Each row is a point on a tangle of strands that fork and nearly touch. The rows are in no order.
Two points are linked if the straight distance between their rows is under 123. Some points are linked to none.
busav: [ 35 -21  -7  -8 -28 -17   6   3  28 -17  41  -6  12  11  11  23  -1 -22
  20  41  13  27 -42 -19 -25  27 -12   5   6 -16 -16  -4 -15   4  15 -17
 -30  -4  14 -47  -2  17 -10   4  -7   4  -4  17   0 -16  29 -12  12  28
 -22  29  -1  -1   0  15 -37]
vava: [-19  -6 -33  30  15 -23 -18 -19  10  -4 -28  49 -10   9  -3  -5 -31  -9
  18 -16   4 -12 -17 -19  24  23   0  -9  13   8 -31  -3  32 -23  23  19
 -34 -24  -9  -3  34  15 -46  17  -7  -6   8 -32  12 -13  25  -3  -6  18
  25   4  -2  32  25 -28 -22]
goros: [ -6 -10 -21  30 -19  -5 -35  -5  10 -12  -1  22 -25  27  -2   2 -24  10
  19 -11 -32 -19   4 -26  27 -18  -4 -21 -10  -4  11  -6  10   1  19  20
  39  -5  24  11  23  11 -41  -5  40   6 -14  -7  28   1  41  31 -24  11
   8   1  -9   1   6  -2 -18]
vov: [-11 -29   1  21  11  -2 -13  -7  33  17  27   3  -6  -8  10  35  -9  -3
   9  39  36  -4 -16  22  19  20  38  13  28 -20 -45  15  50  36   6  -3
 -35  -6  20 -58  -9  18 -10 -14 -16   4 -15 -12   3  -1  23 -18  22  28
   2   0  12   4  40   6 -23]
zado: [-17  11  14  -7  -4   4 -27  22 -36  18  -9 -11  25   7 -23 -31 -12  19
  26 -42   5   5   2  16 -10  -3  30   3  -3  -4   8 -13  13  -9  16  13
  17  21 -29 -13 -12  14  28 -17 -28   2  22  -7 -16 -21  -7  -2   0 -10
  13 -29  19 -24 -10   3  11]
Naf: [-13 -10 -19  -6  17  16  33 -15  37  51 -19  -7   0 -24   5  17  31 -18
 -65 -19   8  25  18  19  18  24   3  18  14   0 -10   2  -5 -12  -4 -18
  12 -32  13  62  12   3  46 -17 -45  35 -33 -29  38  39 -29  22   4 -11
   9   5   3  -2  -3   9   8]
Zut: [-37  -5  -4  -8  12   1  -4   6 -34  27 -11  23  21  -3  -6 -11   1  30
  15 -25  26  19  13   6  15 -12  44 -29  24 -10 -11 -18  27  22 -12  22
  -6  -4 -24   4  21  27   6  -9 -22  15  -7 -17  -6 -24 -20  29 -10 -11
  34 -16   4  -3   3 -27  26]
sulop: [ -9  15  23  35   7 -14  -7  -8 -25 -33  11  21  -3  -4  12 -17 -10   1
  19  25  -9  -1 -36 -14  -8 -18 -26 -21 -18  34  11  -5 -19  11 -21   2
 -19  16 -15   7  14  -1 -13  49  34  -3  13  22  -4 -18  14  -8 -20  14
 -28  20  -1  21  13 -49  17]
nin: [ 10  -5  -2 -14  32   9  19 -10  49  45 -25 -11  -9 -13   1  19  26 -33
 -55  -8   7   8  49  22  20  21   4   1  16  -6  14  11  -8 -14 -13 -21
  -8 -17  13  34   8  11  27 -14 -28  12 -29 -31  37  37 -25   8   4  -9
  12  16  -9  14  -3  11   1]
Nok: [ 19  34  -9  -9 -15  -6   7   3 -28 -26  25 -32  12 -22   7  -5  10   9
  11   4  -1  -4  -5   2 -37 -37  -9  33 -25 -10  -4   7 -19   3  -6  12
  24  17  -5   4 -24 -17  18  -9  10  -9  24  48 -21 -17  -1  -7   7 -25
 -21   7   6 -41 -17  26 -13]
gak: [  4  -6  -1 -28  24 -16  -4  -7   5   9 -19  20 -24  18 -21  13  13   9
   6 -10  30  13 -12   7 -13  16  19   8  18   2 -10  13  17 -16 -12  -9
 -52   6  -7 -27  -5  15  -9  25 -25 -12  11 -24  -1  -8 -10 -13   6  20
  17  -1  -3  20  16   8  -4]
dure: [ 44  -4 -23 -28 -27  -8   5   9   8 -25  19   8  20   8  21   6  20 -17
  -1  22 -14  27  -7  -8 -32  -5 -49  -8   6  18  22   3 -53  -5  -4 -20
   7   9  -5  11 -16 -11 -16  20  29  -1  -3   6 -15 -23 -15 -14  -6  -8
  -2  19 -19 -30 -41  -6  -7]
Boza: [ -1   4  13   8 -14 -11 -15  13 -28 -17  -2   1  40  14   4 -41 -16  -7
   5 -10 -16   9 -12 -25 -16  -6 -19  21 -23  24  22 -13 -34 -18  37  -1
  44  10   2  24 -10 -24  23  35  -1   2  26  17 -30  11  -3   3 -12 -10
 -16   0   3  -7 -35 -25  10]
Ruve: [-14  13  -5  23  22 -13 -17 -13   6  -3 -39  32  -9  12   6   1 -15 -15
  10  -5 -24 -19  -2 -25  31  11   8 -31  16  21  -6 -11  17 -11   1   7
 -32 -18  -5  -2  29   6 -47  32  13  -5  -7 -22   9  -7  15  19 -16  18
  -3  20  -2  45  27 -36   6]
zigef: [-23  14  12  12  50   0  11   0  -9  35 -17   5   8 -37   2  -4  14  22
 -16 -10  26  -8  37  20   9 -19  40  12   6  11  -6   3  27   6 -20  14
 -10  -8 -11  48  16  -2  28   6 -12 -11  10   9  -9  16 -16   9 -15 -12
   3  -5  -9  18  20 -18  39]
pafa: [-51   5   3   0  13   7 -17  -7 -39  -2   4  38   8 -15   3 -16  -5  47
  12   1  13 -12 -10  12  19 -28  24 -31   9  -1  -1   2  21  25  -9  14
 -22  -6 -13  -3  16  14 -22  -4   0   0   9  -5 -17 -26 -12  20  -9  -2
  20 -17  -2   7  18 -35  34]
Pitiz: [ -5 -37 -22   6 -20   2 -14  -9  28 -13   0  14 -22  32 -14   7 -26 -10
  16 -20 -33  -6   2 -26  15   6 -21 -20  -6 -15   5   9   0 -19  31  -3
  25   2  19  -2  17   2 -35 -12  35   3 -25 -39  34   1  44  20 -28  11
  19  11  -1 -17  -8  -6 -17]
mamat: [ 21   7   4 -38  22   7  16  11  10   5  -4  -9   5   0 -24  17  13  25
 -24 -10  -6  31  15   9 -10  -9 -13  18   9   0  28 -15 -25  27  -5  24
  -6  40  -4  -8 -27 -10  26 -14 -16   0  45 -12 -15  -9 -46 -20  44  12
  37 -20   2  11 -22  18  12]
rupal: [-23  -1  -2 -36 -21  13  10  41   1 -14   5 -12  45 -12  -4 -14 -17  -5
 -29 -17  -5  -5  34   3   2   4 -16  15 -15  -3   1 -27 -30 -10  37   2
  29 -13  28  26 -35 -36  39  -3 -29  17   3  -6 -13   5 -13  -9  11 -30
  14 -32  12 -26  -2  -1  16]
Vefe: [ 42  -1   4   4  -5   8  16  23  29  -5  22 -51   3 -22  23  57  17 -30
  -8  20   2  20  18  -9  15  -8 -11 -13  29 -23 -11  -8  13  33 -51 -18
 -13   6  -6 -33 -12  -7 -12 -45  22  -5  -9  41 -14  14 -15  -7  21  13
   2  -8  -1  25   5  48 -25]
Vas: [-13  -7  -7 -41 -25   9  14  26  14  -4  15 -15  14  -2  -6  -4 -14   1
 -21 -21  -8 -16  34   4   9 -12 -28   9 -13   5   3  -6 -10 -15  33   0
  37 -19  19  21 -26 -22  15 -12  -4  16 -10 -11   1  -2  -2  16 -10 -40
   7 -12   1 -31  -9   2   6]
rese: [  9   8   7 -11 -10  10 -25   4   3  23   5 -21 -26  12 -29  -5  21  14
  17 -21  22   3 -42  38 -26  29  14  30 -20   6  -5  20  16 -28  16  15
  -5  25 -21 -35 -22  20  27 -15 -17  -3  31  -3  11  -7   0 -12  19  17
   4 -23   7 -25  -6  56 -23]
kile: [-18 -13   2 -23  20 -17  -2 -27 -14 -13  -1  42  -2   4  -6  12   3  14
   1  -8  31  14 -39  12 -20  16  -2  10  23   0 -23  11  14  -8   6 -16
 -63   1 -12 -26   4   9 -24  31 -23 -10  20 -12 -26 -17   0 -21   8  33
   4 -14   2  10  10 -11  10]
Netuv: [ -3   6   9 -15  47   1  26  -9   8  15  -9  -2   9 -31 -16  23  25   6
 -31 -11   9   4  41  19  -7 -21  18   1   2  11  15   4  18  25 -26  17
 -12  10  -5  34  14  -7  30 -12   1 -20  15  14 -22   9 -21  -8   7  -7
  11 -12  -3  26   7  -8  32]
Zovu: [ -8   8  -9  18  24  -9  12 -14  -2  46 -39   9   2 -17  13 -15   8   2
 -20 -17  18 -17  26   9  15  12  35  14  19  15 -17  -5  24 -17 -17   0
   3 -38 -10  36  17   3  10  20 -20  10 -20  -8   7  20  -3  30 -20 -12
  -7  17 -15  22  20 -11  26]
pip: [  0  15  18  17  15 -23  -7 -12  -8 -14 -19  18  -3  10   5  -1 -13 -13
   4   3 -20 -12  -4 -21  12   0  -4 -29  -3  31  13 -11  -4  -4  -3   2
 -22  -2  -3   0  22  -3 -26  37  25 -11  -6   1   1  -7  14  15 -20  13
 -20  12  -8  40  23 -43  15]
Bokig: [ -6  14  34  23  13   2  -9  -7 -25 -15  -2   2  17  -8   5 -17   8  -1
  17  13   8  15 -23  -2 -48 -13 -16  21 -19  24   4  19 -24  23 -34  -3
  -9  19 -13   9  -9  -8  18  28   8 -23  43  35 -46  15 -24 -34  -6  -6
 -19  13  21 -10 -12 -28  19]
rebi: [  2 -25   7  31   0   7   9  -6  26  32 -33  11 -10  20  23  -7 -12 -43
  -9   7 -38 -25  35  -9  33  21  11 -17   8 -18  -4   4   5 -15   6 -13
  24  -5  17  13  29   4 -29 -14  17  13 -52 -33  34  37  18  26 -15  -2
  -5  25   1   8 -11 -16   9]
Nud: [ 16  -6   5 -35  22  14   3 -11   2 -12  16   0  16   1 -15  28  27  15
 -10  -1  12  40 -25  -3 -31  -5 -15  18  13  -1   9 -14 -27  44 -26   2
 -24  39  -9 -24 -19 -18  10  -1  -6  -7  40  16 -33  -8 -34 -21  38  27
  24  -5  15   8 -13   7  18]
lutu: [-35  32  -6  33  -9   0 -21 -15 -18 -18  19  13   0   7  19 -10 -13  20
  30  28  26 -38 -54  14  -9   4  12  26 -21  -2 -21   2  38  10  19  13
 -29  -2 -10 -32   3  10 -14  -4  21  -3  22  18   3 -17  39 -11   4  20
 -26  -7  22  -2  22  17 -19]
Rik: [ -7  -8  -9 -26   8  24  18  36   8  49 -16 -20   0   3 -14 -24  -2  16
 -20 -36   0  26  20  29  17  20  -2  13  10   7  -8  -4  -2 -17  14   3
  33 -11 -12  18 -25  -7  44  10 -56  27  -5 -40  14  23 -53   1  13 -19
  26 -19  19 -16  -3  24   7]
nineb: [ 28 -32  21 -10 -21  -4  16  29  37  -3   4 -23 -30  13  -9  23  -3 -29
  22  32 -18  16   4 -13  10   6 -18  -3  -5 -21  11  16 -31 -19   9 -21
 -27   5  25 -41 -21  11 -16 -16  -2  -2 -25 -41  18  -9  16  -5   7   8
   4  22  -2  -7  -2  19 -31]
fab: [ -3   9  11  14   8   4 -10  -3  25   1  41 -15  22 -17  26  31 -21  -5
  16  30  38  -7 -37   7   5  22  13  21   9 -22 -44   2  35  29  25 -20
 -54  -5   7 -62  -9  11  -3   1 -15   3  18  22  -9   6  28 -19   8  26
 -25  -3  19  -1  28  11 -31]
vepib: [ -8  -3  -8  16   9 -21  -7  -7  14  33 -14  12 -26  11  -7  16  20   4
   9   6  26  -5  12   4  12   8  43 -16  14  -3  -6  25  34  13 -17  15
  -7  -5   1  -8  19  20 -10  -9   8   5 -33 -31  15   5  -3  15  -5 -10
  20  17  -4  -5  14  -5   7]
nirem: [-15   1  19  29  -1 -11 -11  -8 -36 -29  15  17   9  -4  13 -39  -4   4
  30  22  -7   7 -41 -15 -27 -24 -29  -4 -21  31  13   1 -24  12 -12   5
   6  20 -16  18   7   2   4  42  24  -7  38  39 -14 -10   9 -18 -14  -1
 -29  27   1   4 -17 -42  14]
larut: [ -4  16 -16  15 -16  13  -7 -26 -31 -34  53   3  16 -17  45  -4  -1  13
  23  37  11 -10 -65 -19 -30 -15 -10  -8 -12 -13 -23  -7   5  27 -11 -15
  -9  -1 -19 -18  10 -17   2  14  26  -5  21  63   7 -23  22  -8  -9   9
 -25  28  16 -24  17   6  -6]
volu: [ 13   4  10 -10  29   3  33 -18   7 -22  -2  -7   8 -30 -15  38  23  -8
 -44  -2  -5  15  40   2 -13  -9 -13 -12  -3  13  21   3 -14  26 -39   9
 -14  11   4  30   2 -24  26 -17  13 -24   9  35 -35  11 -18 -28  14  -6
   2 -15  -9  17  -5  -6  20]
zan: [ -3  -6 -22  30 -10  -6 -13  -5  11  17  -4  -5 -31  28 -26 -17 -12  33
  37 -15  22  -9 -22   9  -5  26  13   8 -10  -1 -14  30  37 -18  28  25
  18   1  -7 -22   4  23   2 -13 -14  12 -18 -42  30   5  19  -5 -13 -14
  19   7  -7 -23   7  11 -25]
forag: [ 30   0  17 -17  -1   3  33   3  30  -4 -15 -13  -8  -6  17  29  21 -48
 -44   7 -15  -6  56   7  20  18 -21 -23   6 -13  19  -1 -17 -15 -21 -24
 -28 -14  22  22   5   2  -7 -30   5 -21 -40  12  -2  33  -9 -24   5 -14
 -13 -21 -17  12 -30  10   1]
lere: [-46  39   5  40   7  20 -20 -16 -44 -29  17  16 -12 -12  16 -22  -6  41
  27  33  15 -40 -42  19  10 -21   5  10 -13   1  -3  14  17  21   1   0
 -36   6 -17 -12  -1  -5 -25  15  16   0  25  12  -3 -17   6  -9   0  22
 -13  -5  16   5  33  -8  11]
pogar: [ 28  12   5 -30  40   4  16  11  26  23 -21  -8 -12  -1 -22   8  13  10
 -44 -18   3  12  37  18   5   1  -8  19   9   7  28  -1 -18  -5  -6  13
 -11  12  -1  15 -24 -14  36  14 -23  -2  26 -26   4  18 -45 -19  20   0
  35  -8  -4  23  -8  28   2]
Zaki: [-29   8  11   3   3  14 -21  15 -46  21 -12  -3  34   6 -20 -41 -28  15
  21 -36  16   7  24  13 -10  -9  46 -12  20 -11  -9 -33  11   6  -3  18
  17   9 -33  10   1  13  27  -4 -33   5  12 -15 -12 -21 -11   2  -1 -13
  12 -29  18 -12   5 -13  19]
ruv: [ 47  -4 -21 -18 -38  -8  -1   9  22 -23  35  -6  12  16  17  16  21 -22
  21  33  -1  29 -30 -14 -38  10 -30  -2   7  -4  -2  -2 -34  -2  -2 -20
 -13   4   2 -27  -7   5 -19  11  14  -1 -11  16  -2 -21  11 -14   1  18
 -17  36  -8 -14 -15  19 -28]
Refe: [ 21  -5  16  -7  21  -3  19  -2  38  32 -24 -11 -12  -2   6  31  25 -42
 -35   8  -2   0  57  16  22  14   9 -14  11 -12  26  11   2  -4 -26 -20
 -22  -7  13  11  16  21   2 -24  -4  -8 -37 -13  16  33 -10  -2   2 -11
   1   1  -7  22  -9   3   6]
Pek: [-10  14   4 -22 -13   2 -25  16 -35   4  10 -17  25   4 -20 -15   2  16
  24 -21  -3  12  -9   9 -30  -8  13  15 -17 -11  18 -14 -12   5  16  13
   8  39 -13 -27 -13  10  30 -22 -18  -5  34  10 -20 -21  -2 -10  14 -11
   5 -27  28 -37 -22  14   6]
Bipip: [-13   9   0  18  -4   1 -25   1 -24  -7 -45  15  20  15 -11 -50 -27   5
  22 -48 -27  -3 -26  -3   7   9  -2  17  -9  30   9 -29   8 -40  25   2
  33  -8 -21  12  10 -17 -10  42  -7  10  27  -4 -12   8  15  25  -7  24
  -4   0  12  24 -15  -8  -8]
tol: [ -3  10  20  -4  21  10  -6  -9 -16 -11   5  -5  19  -8  -7   7  18   8
  12  -2  16  30 -27   2 -46  -9  -7  27  -3  11   1   6 -19  31 -28  -6
 -24  33 -18 -11 -13 -13  13  14   4 -18  43  27 -48   5 -25 -29  18  13
  -1   2  30  -5  -5  -3  25]
sasu: [ 20 -36 -16  -2 -34 -13  -2   3  32 -24  17   0 -28  25  -5  21 -14 -18
  24  14 -24   6  -8 -21  -5   6 -20 -14  -2 -28  -1  15 -15 -16  33 -15
  -4  14  18 -22   4  12 -29 -22  26  -3 -27 -28  23 -17  49  -2  -5  18
   1   9  -2 -16  -7   8 -24]
nutat: [-29 -11  -4 -10  -5   8   9   0 -27  19 -24  12  33  -3 -15 -41 -22   7
 -21 -20 -25  -6  18   8  14  -5  20  -8   4   7   2 -35  -1  -5   9   4
  43 -26  14  24  17  -8  -1  10 -25  20 -14 -10  -8  -4  -4  46  -5 -10
  -4  -1 -10  27   6 -34  17]
tebem: [-19  -5   5  -2  -8   7  -5  -5 -20   7   1  19   0  -2   2 -22 -18   9
 -18   3 -26 -21  18  -3  34  -9  15 -26   1   9  13 -16  11   8   1   7
  48 -22  18  32  28   5 -22 -12  15  18 -13  11   6   6   2  49 -10 -19
  -8  -9 -25  19  -3 -31  26]
tofef: [-12  -3 -20  40 -15   3   3   0   4  36 -22 -13 -22   8 -19 -21 -11  39
  21 -23  17   1 -13  -6  16  19  16   3   1   1 -20  14  34  -8  24  19
  43 -22 -13   4  12  11   8  -4 -14  27 -41 -45  27  28  -7  24 -17 -24
  20  22   2 -30   1   8 -11]
tada: [-10 -10 -31  10   1 -17 -17  -8  -4   5 -34  38  -9  20 -19 -24 -33   3
  27 -41   4   2 -29  -9   4  39  -4   5  13  10 -17   0  36 -50  33   9
 -12 -14 -18 -11  22  15 -25  21 -22   5  30 -27   9   0  17  -1  -4  11
  24  -1  -9  12   1  -7 -27]
lasub: [ 20  30   5  15  -9 -14  11   8 -24 -42  26 -23  13 -27   9 -13   6  -4
  -6  13   2 -17  12 -11 -23 -36 -12  14 -38  -1  -6  18 -25 -17  -1  10
  23   5  12  32 -23 -25  25   9  13 -16   5  41 -20 -11   2 -20  -7 -30
 -31   5 -19 -20  -5  10 -17]
supi: [  0  -8   4  27   5  -1   7 -17  17  32 -41  10   6  10  21  -4  -9 -44
 -29   6 -42 -35  28  -4  34  22  13 -12   8  -2  -6  -8   3 -17   0 -11
  17 -27  24  27  23   4 -24   3   4   6 -40 -17  25  28  16  29 -20   7
 -32  23 -12  40  12 -20   7]
Forol: [ 26 -17  13  -2   2  12  25  11  42  14   7 -28 -16  -4   7  47  31 -34
 -13  34   6  19  27   3  24   0  -3  -6  28 -32  10   0  24  38 -57 -15
 -15   5   0 -28   5  15 -14 -54  17 -16 -23  16   2  28 -14 -14  33  27
  13 -14   4  34  -9  35  -8]
Bul: [-17   0 -10   1  -2  -1   6  -4 -29  12 -43  12  22   0  -9 -55 -22  12
  -4 -35 -32 -12   3   7  12   1   9  15   0  19  -4 -33   3 -24  12   2
  38 -24   0  19   7 -21 -10  33 -25  10   4  -9  -8   4   1  37  -6   4
  -7   4  -1  37   7 -27   8]
tekeg: [ 35  14  -2  -7  -3  12  12   8  25 -17  34 -39  11 -11  -1  44  17 -13
   2  12  16  20   2  -9 -16  -8  -9   9  14 -13  -7  -8  -7  26 -44  -7
 -22  13 -10 -44 -23 -11  -1  -9  17   0   2  34  -7  -3  -9 -12  20  16
  -8  11   4   8  13  39 -17]
Mepa: [-14   3 -13  -8 -22  -3 -18  -9 -52 -40  31  10  -7 -10  13 -12 -14  38
  15  22 -18 -16 -33 -18   8 -48   5 -27 -13  -7  12 -13   1  28  -4   3
  20  11  -2  -5  10  12 -12 -18  32  -1  21  38   4 -38  16  22  -3 -16
 -13 -10  -4 -10  10 -12   8]
mogik: [ -6 -33  -1 -36 -22  13  10   9  33   4   8  -9 -24   9   4   4  -9 -24
 -20 -13  -7 -18  37  -6  17  -2 -35 -12   4  -1  -5   8  -8 -22  14 -14
  36 -19  14  26 -12 -10 -13 -29  25   7 -33 -30  22  11   7  20  -7 -37
  10   0   1 -31 -23   4   6]
panen: [ 13 -23  24  -7  11   2  12  25  40  22 -19 -27 -36  11 -19   9  -1 -20
  10  17  -7  11  13   0  16  11  -3  -3  -7 -13  13  24 -20 -19   3 -13
 -28   1  22 -35 -19   9   6   0 -27  -5 -24 -60  34   5  -5  -5   2  -2
  17  25  -4   4  11  20 -29]
timud: [ 13  25  21  15  -1 -10  16   6 -14 -37  17 -11  12 -17   4  -9   6 -13
 -19   5   4 -25  26 -20  -6 -13   0   4 -38  13   2   7 -21 -22   6   3
  12  -7  28  38 -17 -31  26  19   3 -20  -8  34 -11   6   7 -16 -13 -24
 -32  -1 -29  10  11  -6   0]
lizun: [ -3   5  -8  10  -9  -6 -28   5 -12  -1 -39  13   9  27 -17 -30 -22   2
  25 -47 -17   4 -38  -6  -3  35 -10  12 -11  21  14 -11  19 -51  45  -4
  14   0 -25  -2  10   2  -5  33  -4  10  31 -16  -8   7  19  11  -9  25
   4   1   5   0 -24  10 -25]
roko: [ 14  -1 -14 -12 -22 -10  -7  10 -10 -23  13   8  32  18  12  -9  -5  -5
   5  -5 -25  18  -8 -24 -13 -17 -43   2 -13  23  26  -9 -43 -19  31  -7
  31  10   1  25  -2 -12   0  41  19   2   5  11 -12 -11   5  13 -27  -7
 -14  13  -9 -17 -36 -22  -1]
ramez: [ 15  12  18   3  -9 -11  17  -1 -14 -18  13  -9  -9 -12  13  26   9 -11
  -8  29  -2 -17  12  -4  -8 -26   4 -16  -8   3   5   6   1  18 -41   2
   0   3  -2  -5   5  -7 -15  -2  42 -18 -22  41 -16  -8   3  -8  -7  -6
 -24 -10  -6   4  22  -3   6]
Fek: [ 11 -25  -6   1 -10   2  -4  -7  31  11  31 -18 -31  11 -11  29   5  -4
  17  31  28   0 -12   8  -4  13  28  12   6 -31 -17  20  18  19  -4   6
 -11   5  23 -54 -11  16  -4 -29  -8   3 -21 -14  26  -6  21 -13  18  21
  11   6   1 -10  24  22 -25]
Lemim: [ 12 -32   6  -3   2  14  10  -3  41  20  17 -10 -37  12  -5  39  37 -18
  -4  33  26  13  10  11  16   8  20  -7  20 -41   1  21  16  32 -37   2
  -2  10   8 -33   2  17  -9 -49   6  -4 -38 -18  31   7  -2 -10  31  28
  26  -1   3   0  -8  26  -8]
duge: [-16  14 -10  10  -8   2 -10 -26  -6 -22  46   5  14  -5  25  17  -7   8
  15  27  30 -18 -52  -2 -21   9   2  14  -3 -13 -27  -3  25  25  16  -8
 -35  -4  -1 -44   3   0 -12   9  11  -1  10  35  -1 -14  35 -13   1  22
 -31   5  20 -14  26   9 -14]
Roru: [-13  -9 -13   6 -10  15  18  12   0  44 -20 -20 -10   8 -20 -27  -4  29
  10 -42  11  14   0  18  12  20  11   9   6   7 -18   6  24 -18  20   4
  41 -25 -18  10  -6   3  22   7 -41  28 -32 -37  17  25 -28  21 -10 -29
  14   8   7 -20  -3  14  -2]
gope: [ -9   3 -15   3 -19   3 -10 -24 -50 -41  44   3  -4 -22  29 -13  -5  30
  25  34  -8 -10 -62 -17 -15 -42  -9 -11 -13 -11  -6 -11  -6  29 -16 -10
   5   8 -13  -4   8  -4  -6   2  33  -5  27  56   6 -33  15   6  -1   0
 -19  15  10 -20  13  -7  -1]
rig: [-44  19  16  16  20   9 -11 -11 -39 -14   3  28 -16 -26   5 -15  -3  40
  10  18   9 -28  -8  14  18 -33   8 -25  -1   8   7  14  10  31 -16  -3
 -29  -2 -12   8  11  -5 -25  10  18  -1  16   7 -15 -12 -16   7  -9   9
  -1 -10  -6  15  30 -38  40]
Raz: [ -2   0  14   1 -11  -3   3   2 -31 -28  19   3   2 -16   0 -17 -15   7
 -19  -1 -23 -21  16 -21  20 -24  -4 -17 -18  14   8 -11 -16 -10  17  -2
  45 -11  20  44   4 -22   1   5  13   0  -1  36  -1  -2   6  18 -15 -15
 -30 -10 -34  16   2 -29  14]
Ropo: [  0  20   6  -5  -8  -1  -1  29 -11 -32  11 -20  41 -25  -5   2  -5  -1
 -18 -12 -10  11  39 -12  -9 -16  -7  15 -17  -8   3 -10 -43  14  22  24
  20  12  28  31 -38 -28  44 -12 -27  -2  36  17 -29   3 -23 -41  16 -30
   5 -35   9 -33 -25   2  10]
Faves: [  0 -36   0  -5 -20  15   8   4  28   4  -3   7 -28  26  15   0 -17 -30
  -3  -4 -26 -23  31 -15  24  -1 -19 -20   7 -21  -5  13   3 -22  16 -11
  37  -5   8  19  13  -1 -30 -29  35   2 -46 -33  26  20  24  20 -18 -16
   8   6   2 -18 -28  -2   6]
fik: [ -2   2   3  23  19  -4   5 -22  13  43 -38   8  12 -12  23  -1  11 -33
 -43   7 -10 -28  25   6  24  23  37  -3  14   8  -2  -6  14 -18 -16 -12
  -2 -40  18  40  24  12   3   3 -16   6 -34  -6  13  23   8  25 -21  -5
 -25  18 -21  35  23 -17  20]
kur: [ 15  11   6 -32  27  14   7  22  19  32 -22 -16 -11   4 -15 -14  -1   8
 -39 -29   1   8  24  20  12  16 -13  28   3   9  16  -1 -20 -21  14  -5
   8  -2   2  13 -32 -23  34  20 -38   7  14 -31   8  25 -46 -11   9 -10
  28 -15   6  -1  -3  28   2]
meri: [-20   0 -21  19 -18 -12 -33 -16 -12 -27  17  33 -24  17  10   3 -13  26
  17  16 -14 -31 -29 -20  14 -24   3 -25 -10   5   7  -7  20  18   8  22
   9   2  10  -7  19  20 -38  -5  43  -1   5  11  18 -21  33  12  -3   5
  -8  -6  -7   7  21  -6 -11]
sulo: [ 12 -14   7 -12  26  -5   5   7  23  28 -24  -4 -41  23 -23   9  14   1
   6  -2  26  19   0   7  -4  17  21   6  15 -10  -7  22   4 -18 -15   3
 -39   4  -2 -28  -8  21   9  14 -39 -11  -1 -42  28  -3 -17 -19   6  20
  25   5  -8  18  17  26 -26]
lum: [ 40   6   1 -30 -15  -5  20  -5  -1 -35   4   1   4  -5  15  25  20 -19
 -24   9 -16  20  18  -4 -19  -6 -48 -22   8  12  11   5 -43  -1 -21 -19
   6  -3  -1  20 -13 -21 -11 -15  24 -10 -14  21 -27 -14 -24 -12   5 -13
  -1 -15 -23 -23 -37  -8   0]
lun: [ 15  18 -22 -24 -26   0 -10  15 -25 -15  25 -23  30 -17   4  -8  12  14
  17   4 -12  23  -7  -1 -43 -25 -13  23 -10 -17   8 -15 -44  15   8   8
  14  32  -5 -16 -22  -6  21 -17  -9   1  36  30 -21 -19  -9 -16  22 -21
   1  -7  22 -56 -44  25  -1]
buvu: [ 43   5  13 -16   4  -2  31  -6  10 -27 -10  -8  -3  -9   6  35  27 -34
 -39  12 -11  18  45   4  -5   8 -35 -26   5   6  16  -2 -32   4 -42 -17
 -21  -3   6  16  -3 -16   1 -17  18 -20 -23  32 -27  11 -18 -26  11  -7
  -9 -22 -18   9 -24   3   4]
vom: [ -3  12  -5   8 -22  -3 -23   1  -7  14  -1 -15 -22  19 -22 -18   0  20
  36 -22  18 -15 -40  33 -23  29  14  25 -29   5  -4  21  37 -28  27  13
  10  16 -23 -30  -9  25  16 -25 -10   1  19  -5  12  -7  24  -2   0  -1
  -2 -17   3 -28  -8  42 -27]

Follow the links from the first point to the second, and from the first to the third. Name the last point that the two ways share.
Vefe; Zut; mogik -> duge
Zaki; tekeg; rebi -> duge
gak; mogik; Mepa -> Pitiz
nin; fik; ruv -> buvu
supi; pafa; kile -> Pitiz
rebi; ruv; Refe -> buvu
zigef; busav; Boza -> dure

A fork is a point with three links. Follow the links from the first point to the second and name the forks in between, in order.
fik; Vas -> Faves
zado; meri -> duge
roko; Zovu -> dure > buvu
Naf; dure -> buvu
sasu; rupal -> Pitiz > Faves

A fork is a point with three links, a tip a point with one. Leave the first point through the second and follow the links. Name the first fork or tip that comes.
Nok; lun -> duge
rebi; supi -> buvu
nirem; Bokig -> rese
volu; Netuv -> Faves
Pitiz; sasu -> kile
kile; gak -> Pitiz
duge; fab -> tekeg
